Points on a hilly landscape, in no order, each with its height.
From any point a ball rolls to the lowest of the 2 points nearest to it. It stops when none of these is lower. Distance is the straight distance between rows; heights are no part of it.
k_496 (h 441): [ 83 111 113 102 171 103  90  59 165  86 117  68 178 121 131 127 118  90
 120 174 118  91 141 164 142 117  81 121 136 149 152 132 120 105  75  80
  92]
k_885 (h 265): [113 135 138 133 137 139 151 104 165 160  82 106  96 140 173 104 137 138
 103 147 116  86 104 155  94 166 105 149 147 173  81 108  67 169 146  99
 103]
k_227 (h 624): [ 87  97  87 103 120  71 134  80 154 158 123  82 147 122 157 160 148 124
 143  89 143  82 130 105 133 125  92 197 124 142 135 148  77 157 162 103
  97]
k_90 (h 424): [146 104 121 116 141  96  81 130  99 147 112 199 125 157 150 161  51 153
 124 136 112 170 105 119 134 103 159 151 123  99 153 122 142 101 127 110
 157]
k_733 (h 408): [ 58 100 107 127  94 163 176 126 158 171  97  94 104  90 123  89 190 162
 110  62 189 100 125 130 117 186  77 160 139 174  98 126  43 160 181 131
  81]
k_299 (h 307): [107 136  97 107 113 152 142 106 120 163  78 147 109 131 141 118 151 143
  71 129 119 102  89 140  90 183  85 126 155 179  61 100  98 126 161  86
 108]
k_41 (h 243): [129 117 176 136 105 123 104 167 141 135 100 125 127 163  97  73 183 158
 147 152 142 158  81 165 158 142 125 152 146 132 107 158 159 118 160 145
 116]
k_317 (h 162): [134 121 154 153 145  91 107 168  63 194  92 182 110 150 181 157 107 124
 104 127 122 155  64 147 121 164 137 137 161 113 131 109 147  98 107 106
 141]
k_95 (h 455): [142 127 123 132 158 137  93 141  99 129 108 172 169 159 128 179  94 121
 131 138 119 140  81 133 146 136 138 119 131 128 149 109 147 102 111 123
 135]
k_955 (h 338): [165 120 143 103 125 181 108 136 134 114 124 130 140 114 116  89  93 107
 120 180  93 149 195 156 123  78 187  80 120 117 194 103 196 100  77 139
 167]
k_746 (h 391): [145 133 143 151 113 143 127 147 139 151 124 120 113 150 150 122 132 142
 133 107 124 113 137 119 134 121 172 142 110 136 166 116 129 137 182 148
 118]
k_884 (h 392): [ 97  93  98 140 148 108 141 152 144 177 141 161 101 117 116 114 111 167
 139  60 153 149  86 116 105 152  86 151 159 110  61 139  90 139 145 126
 112]
k_367 (h 406): [134 167 129 112 108 165 174 107 136  90  99 104  80 107 170 114 116 113
 109 154 101  90 156 124 104 160 111  83 148 150 125 105 126 149 127 113
 107]
k_170 (h 563): [132  94 123 141 146  93  96 138 205 181 142 117 136 131  96  77 238 172
 169  74 184 171  96 130 144 103 128 224 103 106 108 188 109 123 132 145
  89]
k_51 (h 515): [148 174 110 145  80 152 174 166 149  75 157 108 140 132  99 143 138 122
 136 150 137 133 154 122 162 124 104  65 142 107 117 100 181 179 142 165
 185]
k_810 (h 503): [104 115 114 124 148 111 132 201 117  71 195 101 159 113  60 143  73  91
 142  98 166 179 184 112 163  88 116 121 112  83 116 141 152 102 120 178
 147]
k_753 (h 435): [159 132 170 134 155  94 112 156 111 144 117 129 138 140 173 110 135 137
 123 102 107 156 109 135  98 110 177 117 130 120 141 135 112 109 122 119
 160]
k_419 (h 403): [125 113 160 139  83 159 141 144 138 143 119 127 109 122 147  85 129 155
 150 112 144 155 130  95 116 160 107 148 112 155 138 154  88 154 170 156
  78]
k_894 (h 502): [ 88  97 119  98 117 167 137 105 155 161  90 163  94 120 154  93 135 154
 127 133 155  98 117 147  94 197  73 178 144 183  35 142  12 179 137  91
  96]
k_740 (h 468): [107 130 141  97 186 124  97  67 161 133  93  82 154 111 134  90 151  87
 116 207 108  77 156 171 153 113 145 145 133 162 158 145 118 120  88  91
  99]
k_692 (h 577): [122 157  58 113 152 106 130  68  86 115 152 161 125 119 105 176  94 124
 100 126  92  93 108 102  93 121 109 146 130 129 106 145 151  95 107 128
 128]
k_786 (h 434): [186 163 137 150 105 159 130 147  75 130  74 187 109 133 135 171  87 116
 105 155  70 136 133 105 117 126 190  66 119 129 186 102 194 124 118 130
 163]
k_905 (h 460): [ 48  99 107  88 163 112 140  75 178 148  80 106 174 102 135 112 192 124
 127 122 167  79 119 125 109 162  52 204 144 175  98 183  40 152 156  87
 106]
k_146 (h 350): [112 108 105 124  70  84 155 112 120 164 115 113 124 105 151 145 169 139
 127  66 147 126 114  67  96 122 101 128 113 165 143 150  86 140 166 141
  79]
k_826 (h 474): [144 129 118 130 113 141 123 119 107  70 161  96 149 116 105 133  73 110
 124 154 106 139 149 153 152 101 108 109 138 123 119 117 167 152 117 137
 163]
k_412 (h 542): [131 109 123 122 140 104  99 119 185 141 130 112 118 138 129  89 193 168
 135  94 159 147 118 103 128  94 147 214 111 102 144 153 113  91 159 149
 104]
k_533 (h 361): [105 115 112 128 160  85 134 154 147 171 149 152 134 105 123 104 123 157
 158 112 129 183  97 112  95 133 103 149 136  83 130 145  79 129 131 114
 120]
k_893 (h 377): [117 131 126 117  90 129 157 118 120 108 141 136 133 112 139 125 137 144
 157  72 146 129 140  72  97 118 122 144 132 124 145 165  71 148 150 168
  85]
k_179 (h 414): [147 130 122 125 101 158 117 106 136 137  97 130 110 130 165 135 144 135
 117 155 117 104 151  93 101 114 188 168 102 147 196 136 105 130 184 136
  97]
k_877 (h 362): [135 135 154 161 141 108 145 173 133 108 117 105 114 135 129 118 163 118
 119 151 105 144  95 168 121 156 111  86 154 141  87  91 140 147 105 110
 162]
k_764 (h 555): [106 140 135 149 148 113 152 119 180 139 166 114 143  99  88  88 238 153
 133 109 160 119 131 133 160 121 141 161 137 108 135 129 110 140 132 143
 109]
k_519 (h 600): [ 99  95 108 141 192  89 110 120 216 170 137  92 138 122 105  83 186 141
 167  80 168 133 117 135 152 117 106 219 139 126 100 167  72 178 113 117
 107]
k_81 (h 456): [130 151 152 119 160  89 109 138  98  93 138 112 173 135 117 162 117  89
 141 148 114 137 153 158 133  92 147  72 115 129 172 100 184  75  63 127
 187]
k_719 (h 426): [130 143 167 138 147  97  94 154  99 149 139 116 175 125 129 150 167  93
 127 120 136 154 150 172 154  81 186  96 126 115 202  88 182  91  81 120
 185]
k_340 (h 298): [122 114 154 158 118 144  88 170 160 128 138 123 114 144  77  76 175 149
 167 119 170 170 134 162 176 130 152 189 113 110 133 174 151 110 163 174
  95]
k_812 (h 638): [ 84  92  73 134 108  68 133  58 120 135 161  82 175 111 149 177 161  76
 125  91 139  72 134  97 127 131  98 159 117 161 145 155 100 119 170 126
  92]
k_513 (h 564): [139 155 115 129 115 120 156 126  90 102 148 121 134 143 129 155 119 104
 139 135 113 146 140 122 105 109 129  44  94 109 155 110 148 123 125 134
 139]
k_811 (h 523): [ 97 116 118 126 137 162 141 129 164 161 116 167  87 112 143  81 129 162
 165 120 142 108 114 137 136 187  94 200 160 176  18 184  64 188 150 121
  89]
k_50 (h 517): [ 66 111 113  98  98 134 160  94 145 145 127 125 164  91  88 103 203 147
 132 124 161 110 128 152 141 142  76 162 153 159  99 172  84 138 160 144
  95]
k_727 (h 191): [151 105 126 159 166 123 100 169 164 105 162  79 131 105 125  89  72 144
 141 104 112 169 180 141 142  71 160 111 119 100 159 139 111 168 121 125
 151]
k_174 (h 343): [136 113 163 141 155  68 114 165 117 183 117 174 104 137 112 117 125 175
 110  97 123 172  74 140 116  95 156 135 128  70 106 127 148  96  92 119
 178]
k_99 (h 335): [120 136 134 156 138 162 119 148 160  94 144 120 132 135  84  95 153 129
 144 129 126 125 139 140 171 117 160 158 123 123 125 154 157 123 179 185
 116]
k_67 (h 232): [132 107 166  95 171  93 100 150 120 194  92 193 135 144 189 113 132 139
 118 142 118 139  69 156 118 142 152 171 165 100 139 132 156 111 100 120
 140]
k_363 (h 285): [162 113 168 133 144 177  90 145 133  98 128 137 120 172 125 129  74 109
 118 143 122 111 134 160 164 119 148 139 127 130 106 112 167 106 125 140
 146]
k_131 (h 465): [183 148 122 105 111 155 115 101  99 114 126 138 128 116 150 171  58 137
 127 134  91 113 162 109 135 111 167  98 121 148 176 102 133 156 108 112
 115]
k_526 (h 442): [140 135 102 159  95 154 145 167 122  82 193 105 132 113 127 162  84 126
 128  69 130 129 185  60 186 109 134  93 127 101 139 142 148 167 160 185
 131]
k_837 (h 583): [140 151 131 102 104 117 129 115  85 113 124 132 140 157 149 155 124 115
 141 183 100 115 122 139 109 135 125  83 133 143 175 111 158  92 119 115
 108]
k_943 (h 324): [164 120 160 124 106 143  87 132 138 104 133 111  98 147 153  88  75 141
 135 122 132 125 163 131 121  86 158 131 109 113 130 112 152 109 129 144
 152]
k_944 (h 483): [ 62 118 100  81 149 153 154  63 172 185  80 144 123 103 141  94 189 139
 115 141 155  84  94 142  78 180  77 178 138 173  56 152  23 148 153  81
 100]
k_614 (h 469): [112 139 136 110  52 161 157 100  96 141  89 156 112 116 113 136 156 124
 115 135 144 114 111 102  89 149 108 124 108 151 136 137 128 114 176 150
 105]
k_512 (h 226): [115 106 100 121 177 143  76 134 131  91 164  95 150  87 106  59  85 153
 143 111 121 159 212 161 118  61 172 165 128 105 175 136 115 137 119 130
 133]
k_961 (h 272): [174 109 188 163 152 125 112 181 149 161 142 131  88 154 124  86 139 187
 166  65 160 192 112 137 112 134 159 173 103  74 139 176 121 138 137 180
 117]
k_436 (h 336): [106 121 111 128 182 129 121 125 192 172 145 145 117 115 148  82 132 181
 172  96 128 160 128 106 107 114 136 188 126  97 109 167  63 160 135 141
 113]
k_61 (h 566): [170 111 151 135 190 118 102 212  97 118 158 114 128 124 131 142  43  98
 104 150  83 178 177 147 122 112 173  63 118  91 131  89 159 123  51 119
 193]
k_324 (h 238): [152 122 153 147 153 131  99 185 133 122 134 180 122 157  81 115  85 123
 127 132 111 154 113 147 154 109 154 140 144 113  93 130 172  93 110 143
 155]
k_521 (h 327): [119 132 114 143 156  71 118 178 104 103 195 162 125 160 104 193 143 128
 118  80 125 183 100 114 130  92 142  88  87  62  88 118 137  75  99 117
 187]
k_914 (h 610): [ 91 167 123 132 149  64 126 109 114 130 154 117 139 117 103 134 180  81
 112 153 129 112 114 154 101 128 123 109 139 108 172  91 178  96  76  90
 128]
k_33 (h 415): [128 116 131 118 161  98 128  98 154  88 123  86 154 123 142 143 114  91
 139 122 132  86 129 145 125 103 113 137 129 132 148 111 113  98  95  97
 126]
k_981 (h 388): [164 111 170 145 160 111 104 194 115 168 146 115 156 149 118 119 130 129
 152 116 133 170 131 167 157 113 181  93 118  99 182  96 153 110  94 130
 169]
k_18 (h 537): [ 87 114 129 132 142 123 137  97 195 165 146 110 162  90  90  84 220 143
 145 126 160 105 124 140 166 132 128 181 148 147 110 171  66 144 149 138
  71]
k_672 (h 355): [131 121 150  86 110 188  98  85 116 108  80 151 151 116 121 112  98 122
 130 173  91  96 168 115 140 136 139 160 122 166 157 158 127 134 157 134
 105]
k_313 (h 485): [134 152 126  84 145 102 101 100  73  92 140 119 138 150 142 185 100 114
 144 124 107 111 167 140 108  63 172 120 113 126 197 116 163  54  80 106
 180]
k_165 (h 457): [136 159 131  86 124 133 112  84 111 103 109 119 114 147 178 169 111 119
 146 116 106  73 141 106 106 123 148 149 118 164 149 114  98 104 155  98
 117]
k_805 (h 482): [144 124 151 117 143 120  91 114  96 167  81 174 145 148 145 161 101 101
 120 146  89 113 103 119 106 130 171 132 121 152 188 119 168  80 110 112
 132]
k_554 (h 179): [140 117 151 174 170 126 111 181 156 153 146 160 105 125  55  82 144 160
 144  92 133 157 103 154 152 117 166 139 142 103  85 142 155 125 115 138
 168]
k_255 (h 467): [122 135 151 154 137  48 110 137 120 181 122 145 123 114 140 115 185 119
 101  76 104 150  91 129 100 105 156 118 117 121 159 118 118  94 127  93
 172]
k_285 (h 402): [179 165 140 129  94 167 153 136  90 125 109 163 109 134 175 152  88 117
 104 191  65 147 140 116 133 152 160  57 146 116 149 103 178 170 105 118
 160]
k_698 (h 538): [124 153  71 119  99 121 113  81  52 119 103 188 123 154 114 225 122 100
  98 147 108 101  91  87 110 139 115 108 119 145 128 113 174  76 123 151
 112]
k_500 (h 273): [106 117  85 118 121 112 140 100  56 133 110 184 145 117  98 177 146  91
 102 160 134 141  70 123  85 162  86  82 132 143 101  97 151  74  78 108
 128]
k_936 (h 604): [133 139 173 102  92 143 121 131  95 122 104 137 130 151 165 116 131 129
 133 171 129 117  92 144 133 162 108  97 135 147 128 126 128 121 137 119
 110]
k_66 (h 664): [128 171 115  97  76 169 129  77  71  93 115 164 101 148 149 223  68  95
 121 166 113  96 138  86 112 164  87  79 115 141 124  89 169 109  99 138
  92]
k_126 (h 524): [129 140 114 122 135 119 145 188 116  64 183 106 132 108  59 138  65 109
 123 164 141 176 186 130 158 106  96 112 131  89  95 106 173  97 102 155
 171]
k_503 (h 628): [ 84 155 129 129 216  52  97  87 118 136 160 145 163 123 102 135 172  71
 127 137 126 125 129 136 138 109 138 133 145 101 175  85 162  85  52  54
 137]
k_279 (h 486): [139 136  86 122 107 152 110 100  85  82 140 138 158 116 123 159  28 122
 118 126 101 125 190 109 168  89 154 100 125 154 176 118 169 139 132 121
 143]
k_144 (h 260): [123 122 127 101 162 139  97 140 130  78 161  98 136 102  91  98  54 124
 128 142 124 146 184 176 133  57 159 135 132 110 154 108 144 103  84 134
 158]
k_743 (h 348): [181 121 176 165 138 145 141 196 120 148 135 123 112 142 109 119 114 153
 148 104 128 178 136 145 151 109 172  75 114  77 131 127 138 148 112 142
 163]
k_840 (h 514): [141 174  85 142 110 135 120  93  59 114  98 173 149 146  91 235 128  89
 110 173  99 144 107 101 137 131 128  79 107 152 138 109 204  75  83 136
 152]
k_177 (h 464): [134 121 107 163 117 144 193 178 138  70 198 115 139  97  92 121  99 115
 134  89 164 135 173  96 161 125 112 126 133  90  95 155 127 162 131 182
 123]
k_422 (h 400): [154 119 182 150 133  98 122 181 150 165 102 127 120 142 164  71 183 138
 109 134 114 141  99 161 118 149 155 109 146 141 115 107 112 133 104 123
 139]
k_876 (h 411): [143 129 112 129 146 129 149 109 129 114 142 140 146 110 110  88 103 123
 122 148 116 134 118 132 141 104 140 114 145 123 125 128 102 146 131 122
 109]
k_333 (h 487): [174 166 134 130 112 153 136 111  80 122  99 134 168 159  87 195 110  90
 120 209  99 133 117 133 140 144  96  71 120 133 130  79 214 106  90 136
 161]
k_701 (h 461): [151 188 123 125 100 142 134 118  68  92 111 113 135 128 123 177  93 106
 114 204  99 138 146 144 107 162  74  57 143 166 114  95 188 140  77 122
 164]
k_187 (h 118): [118 120 125 140 168 120 124 150 158 156 152 176 119 126  71 112 150 164
 158  93 149 131  88 128 149 117 139 204 149 111  82 157 133 128 144 152
 146]
k_602 (h 462): [ 68 102 124  73 108 143 167  86 197 198  86 100  94  94 155  87 188 185
 142 119 172 104 135 110 113 175  63 224 135 183  68 172  16 177 158 111
  87]
k_879 (h 497): [160 145 125 151 111 125 144 170 132  89 164  96 156 131  91 128 127 101
 119 167 116 166 167 151 165  92 119  50 111 102 136 111 182 145 117 133
 186]
k_142 (h 532): [142 184 116 171  88 145 204 164 139  99 154  80 116 138 132 159 132 115
 130  89 142 146 159  95 152 124 107  52 103 112 115  98 140 172 150 155
 177]
k_365 (h 363): [119 135  91 112 151  61 133 131  94  95 162 151 141 146 134 173 133 106
 132  95 128 157 101  94  92 109 122 103  99 106 102 114 113  72  97 104
 165]
k_72 (h 290): [128  99 136 108 141  70 121 140 108 201 113 187 110 151 147 118 170 155
 120 126 137 157  53 156  95 120 115 154 148  73 105 118 148  84 104 107
 159]
k_682 (h 381): [143 158 139 123  78 177 153 113 137  74 127  93 132 123 159 137 104  84
 118 168 119  98 169 110 120 127 108  81 108 139 129 113 154 135 140 143
 122]
k_820 (h 261): [114 103 131 127 103 125 148 106 140 102 124 114 125 116 162 130 102 112
 138 131 142 111 130 128 128 162  76 119 139 156 105 138  75 191 157 104
  84]
k_114 (h 374): [ 68  93  71 102  80 146 182  90 123 163  99  93 103  97 141 142 161 140
  79  80 178  88 126 115 114 204  49 157 134 190  67 136  62 150 188 103
  85]
k_100 (h 364): [125 147 133 145 136 178 158 136 165  85 129  66 129 123 128  95 150 120
 122 139 151 106 138 135 160 134 117 139 115 113 125 141 127 161 168 172
 115]
k_204 (h 496): [ 95 117 122 145 109  59 100 126 126 183 129 138 125 118 120 111 237 147
  99  48 139 163  83 101 104 108 125 156 112 124 142 150 103 109 140 111
 139]
k_195 (h 349): [108 143  90  86  61 176 156  76  77 140  94 164  72 110 136 149 128 143
  71 123 124  90 105  91  80 193  78 124 148 191  61  95 104 131 148  97
 107]
k_265 (h 50): [137 135 149 144 138 157 138 146 144 146 131 137  94 128 109  95 120 180
 154 124 138 120 102 150 143 138 120 164 163 131  84 152 111 152 141 142
 122]
k_98 (h 393): [100 132 100 112 161  98 124 124 139 107 153 115 145 136 142 136 145 106
 142  85 137 122  98 132 104 128 105 124 135 115 108  93  95 100 109 111
 121]
k_514 (h 479): [146 161 124 108 128 139 103  80  81 105 113 123 115 164 157 140 114 117
 140 132  97  84 167 128  87 100 186 135 116 149 188 128 160  89 117  98
 140]
k_952 (h 418): [170 139 133 167  94 163 129 161 163  84 157  71 133 164 128 144 143 116
 143 101 144 147 171 120 156  90 155  68  79 107 120  93 173 131 132 167
 175]
k_710 (h 325): [169 127 165 116 126 202  77 106 126 102  96 146 120 154 155 129  83 111
 124 172  94  87 171 149 143 136 154 142 127 172 136 107 149 146 136 125
 134]
k_659 (h 454): [115 128 106 129 143 118 133 101 129  72 155  81 180 101 109 119  91  84
 114 154 108 100 166 142 152 101  86 112 158 154 110 151 136 150 105 143
 118]
k_553 (h 370): [174 146 142 106 135 168 139 119  94 130 123 147 144 122 158 109  75  83
 106 199  76 134 160 145 114 119 185  73 141 126 176 106 167 133  71 122
 152]
k_371 (h 420): [140 137 104 138  85 156 163 131 114 111 162 115 147 117 113 169  96 125
 145  94 133 116 145  79 152 106 157 119 124 130 163 141 127 138 168 155
 123]
k_709 (h 337): [ 63 105 116  84 108 167 166  83 160 152  77  95 113  95 133 123 160 132
  92 142 151  51 127 121 124 199  47 150 140 172  68 162  66 169 155 116
  79]
k_867 (h 480): [ 90 142 156  86 117 151 176  83 171 172  96 138 105  96 137  84 160 193
 149 132 134  92 144 112 103 159  97 193 143 166  87 176  34 166 150 128
  90]
k_516 (h 466): [165 128 138 141 115 144 114 150  97 150  61 205 136 142 122 155 101 114
 118 167 116 110 120 121 140 104 192 111 115 109 198 123 189  95 125 152
 158]
k_977 (h 185): [ 88 107 146 139 116  99 104 122 152 146 136 126 154 124  88  84 182 135
 129 144 132 129  93 167 154 131  90 158 150 138 108 158 152 120 146 123
 106]
k_684 (h 215): [174  92 199 172 151 123  84 204 121 165 122 154  75 171  88 104 113 180
 159  77 168 211 116 142 140 112 200 147 114  49 163 190 132 136 115 151
 160]
k_410 (h 560): [113 147  69 129 124 154 137  97  88 110 138 168 151 118  93 190  93 107
 118 155 111 107 121 102 138 141 114 128 134 130 122 133 168 103 148 151
 120]
k_561 (h 326): [173 135 160 180 151 153 148 197 133 141 118  98 118 146 144 117  99 136
 126 143 109 136  99 163 149 171 128  92 144 130  95  93 138 198 119 125
 154]
k_721 (h 573): [ 79 135 120 173 144  84 110 122 158 133 166 140 136 109  93  91 224 124
 119 130 127 140 123 143 150  98 153 148 137 111 162 126 148 117 145 141
 147]
k_930 (h 321): [129 151  88 112  94 164 151  94  64 135 107 155 110 116 114 170 116 126
  92 145 129 119  92 110  85 177  86  80 131 161  72  99 142 114 100 114
 102]
k_381 (h 494): [154 139  61 103 118 135 139  87 102  65 169 116 152  99  89 158  53 111
 113 164  85 127 196 113 154 114 108  95 143 145 136 130 188 135 104 129
 146]
k_814 (h 222): [106 105 133 155 163 134 126 133 181 143 114  79 108 128 148  90 138 144
 138 155 142 103 118 177 129 170 100 187 130 152  80 147  84 191 145 128
  95]
k_584 (h 437): [146 159 130  91 142 164 125  89 155 119 101 113 107 152 182  99 118 152
 118 136  90  68 161 114 111 113 176 157 123 131 170 121  88 132 152  93
 100]
k_865 (h 637): [136 148 143  89 118 190  97 113 128  47 143 132 118 148 152 130  32  98
 119 168 112 116 179 112 150 152 115 103 134 132 144  94 143 141 122 127
  85]
k_339 (h 127): [174  85 155 155 150 124 115 221 127 150 109 169  97 181 106 134 118 173
 120  74 169 171  99 132 156  88 211 124  99  52 140 148 170 100 118 151
 163]
k_188 (h 650): [152 163 122 118  97 187 121  96 103  54 164 145 100 135 140 200  30 102
 130 170 134 117 156  91 141 170  98  99 114 115 122  90 152 137 102 138
 105]
k_474 (h 547): [156 175  96 147  85 117 190 112  92  85 170 102 142 130 115 196 130  89
 141 102 131 130 161  82 132 111 113  51  94 116 127 110 151 155 134 153
 181]
k_918 (h 299): [ 84  93 140 114 117 143 147  95 138 129 123 103 129 131 145 138 146 120
 121 148 173  74 112 129 126 178  62 157 130 163  97 142  86 145 191 134
  82]
k_136 (h 484): [ 96 128 111 146 133 103 146 166 141  98 192 108 135  82  83 110 115 130
 141 106 156 160 149 112 129  96 110 132 143  81 110 150 133 121 120 183
 113]
k_580 (h 440): [121 137 109 108  79 128 134  85 101 131 109 164 107 136 140 147 135 120
 113 148 124  89 133  69 108 116 149 135  85 133 178 160 140  87 196 141
  88]
k_325 (h 310): [155 109 153 143 151 122 115 145 158 176 121 125  97 129 164  79 125 188
 159  95 142 152 121 124 108 109 179 175 117  87 146 162  72 157 127 139
 111]
k_892 (h 313): [117 122  93 131 102  99 176 128  94 172 123 142 129 106 124 164 151 126
 112  84 118 131  89  94 106 123 124  90 121 136 135 119 116 125 148 111
 107]
k_822 (h 276): [168 110 156 153 142 107 109 185 100 119 143 167 127 179 126 181 138 141
 108 104 131 163  98 127 125 111 162  98 125  91  97 101 157  90 104 113
 182]
k_403 (h 360): [153 146 147 163 134 155 138 161 127 139 121 113 114 155 158 136 127 112
 125 147 100 133 119 130 157 141 158 101 128 127 139  88 158 148 155 139
 161]
k_681 (h 612): [ 93  86 111 132 164  66 141 102 197 161 130  66 140  94 137 111 183 118
 139  67 148  97 131 117 145 116  78 217 133 146 121 162  57 172 144 131
  97]
k_790 (h 384): [134 135 128 108 150 128 101  76 133 134 114 145 147 135 121 117 128 126
 138 172  96 101 125 145 120 120 134 162 126 145 143 152 122 120 128 106
 123]
k_145 (h 231): [161 122 161 159 121 140 100 172  82 157 103 162 112 175 200 169  94 141
 130 115 107 151  90 124 132 186 139 109 153 144 126  90 137 143 133 116
 152]
k_631 (h 223): [123 121 106 172 108 110 152 143 159 107 133  81 126 117 157 117 156 122
 124 115 150 118 116 130 121 148 102  93 137 152 115 104  68 164 161 101
 101]
k_562 (h 438): [ 46  88  98 106 145 113 172 110 189 162 101  94 132 100 131  87 214 154
 144  94 198 120 104 141 128 186  65 198 145 163  87 157  30 159 159 115
  80]
k_239 (h 592): [101 162 117 147 170  94 122 108 141 103 173  91 149 115 117  98 177 109
 118 146 102 117 148 156 130  99 162 129 122 121 179  94 154 102 123 109
 143]
k_337 (h 522): [116 108 117 113 104  80 119 108 169 175 106 122 117 130 147 106 223 169
 121 102 159 136  95  87  76 103 124 185 113 126 138 162  88  95 153 121
  98]
k_749 (h 394): [140 139 120 144 120 136 150 149 170  72 151  54 135 146 142 132 158 114
 131 133 150  99 160 143 165 118 136  89 102 113 146 115 171 123 144 149
 138]
k_706 (h 300): [145 107 125  91 104 142 106 117 125  74 137 131 151 123  82 116  75  94
 116 184 124 133 181 155 140  62 145 100 144 116 154 110 179  73  86 124
 157]
k_796 (h 443): [154 129 112  97 109 157 124 102 109 111 140 166 136 112 136 130  82 145
 139  92 123 110 151  86 151 107 173 135 132 140 159 130 118 139 155 121
 107]
k_842 (h 433): [ 99 124  91 133 120 125 135 103 150  99 174 119 169  96 113 105 152 103
 110 137 112 120 147 121 142 109 122 120 146 128 121 156 145 143 146 151
  98]
k_254 (h 224): [ 85 126 106 110 156 122 126  76  83 151 123 150 168 124 111 189 129  91
 130 164 139 105  86 131  92 160  82 127 128 134 121 117 146  69  95  96
  84]
k_441 (h 120): [115 118 132 110 116  96 134  98 151 163 107 127 123 109 114  91 150 168
 134 110 113 112  90 145 136 138  96 158 143 160  80 149 101 148 151 113
 123]
k_282 (h 269): [ 95 129  89 113 108 112 148  86 103 163 111 140 138 131 136 183 147 100
 119 130 120 101 101 103 118 157 107 112 134 168 130 124 152  91 133 100
  91]
k_212 (h 311): [157 119 180 176 125 145 117 186 150 129 165  99 104 125 125 104 120 157
 153  84 162 177 136 117 128 112 150 121  92  86 155 146 117 156 142 154
 124]
k_550 (h 545): [157 142 140 138 151 145 122 202 116  96 162 128 126 141 106 137  42 118
 123 154 111 178 146 139 154 112 122  81 125  98 116  83 176 114  78 141
 183]
k_331 (h 390): [147  92 140 132 158  82  71 161 110 158 125 182 101 130 111 136  67 169
 128 120 130 171 106 149 154  89 153 166 130  59 134 152 164  97 117 126
 178]
k_259 (h 151): [167 125 132 148 137 116  90 136 110  78 160  94 135 113 158 133  57 125
 142 122 117 155 189 125 115 107 159  76 109 105 188 113 113 147 115 124
 156]
k_605 (h 436): [153 180 122 126 105 146 173 100  86 101  96  97 108 123 158 147 123  98
 113 182  88 113 128 138  95 173  97  47 146 160 133  67 155 169  86 109
 130]
k_819 (h 584): [107 100 142 135 166 105 116 157 201 201 120 107 106 137 111  59 198 168
 199  97 171 151  97 160 127 145 116 201 132 120  93 188  80 155 109 120
  84]
k_766 (h 498): [ 94 133 140 105  64 161 192  81 120 135 121 144 124  87 119  95 181 139
 132 139 144 110 124 134 106 162  87 133 138 152  97 161  88 150 174 148
  87]
k_571 (h 282): [154 131 174 148 113 148 152 175 113 158  96 125  98 154 188 121 128 141
 110 112 104 131  95 145 122 194 135  87 142 152 107  89  92 176 138 106
 141]
k_493 (h 180): [107 124 125 147 152  84 128 103 176 127 122  73 135 101 147 107 146 124
 133 137 138 117 132 156 125 134 125 155 127 152 131 139  77 158 141 122
 103]
k_630 (h 213): [188  84 173 155 119 133  86 208 119 162 114 170 118 192 152 160 119 153
 135  96 133 151  79 116 140 107 184 100 104  85 107 138 150 105 131 130
 169]
k_856 (h 354): [155 147 162 129  80 163 136 131 125  88 129 131  91 141 144 118  92 101
 129 166 122 126 163 124 109 115 152  98  96 107 144 104 178 116 124 161
 164]
k_409 (h 623): [137 121 162 106 117 173 110 117 130  77 133 148 119 137 151 107  73 126
 138 157 139 116 126 126 133 168 121 131 129 115 139 123 109 127 114 140
  99]

For each start below, name the point where the ball stops.
k_865 -> k_265
k_516 -> k_259
k_692 -> k_265
k_66 -> k_265

Call two points neighbours if one is among the 2 nearest of the other. Go from one point of each pair to the other, from neighbour to neighbour, staying as low as possible. Name the highest point that can't be avoided.
k_254, k_259 -> k_805
k_317, k_254 -> k_419
k_493, k_254 -> k_195

For each start below, name every point that the ball comes to, in order.
k_188 -> k_865 > k_409 > k_936 > k_837 > k_513 > k_474 > k_142 > k_51 > k_879 > k_826 > k_659 > k_842 > k_876 > k_790 > k_672 > k_710 > k_363 > k_324 > k_554 > k_187 > k_265
k_410 -> k_698 > k_840 > k_333 > k_701 > k_605 > k_367 > k_682 > k_856 > k_943 > k_363 > k_324 > k_554 > k_187 > k_265
k_381 -> k_826 > k_659 > k_842 > k_876 > k_790 > k_672 > k_710 > k_363 > k_324 > k_554 > k_187 > k_265
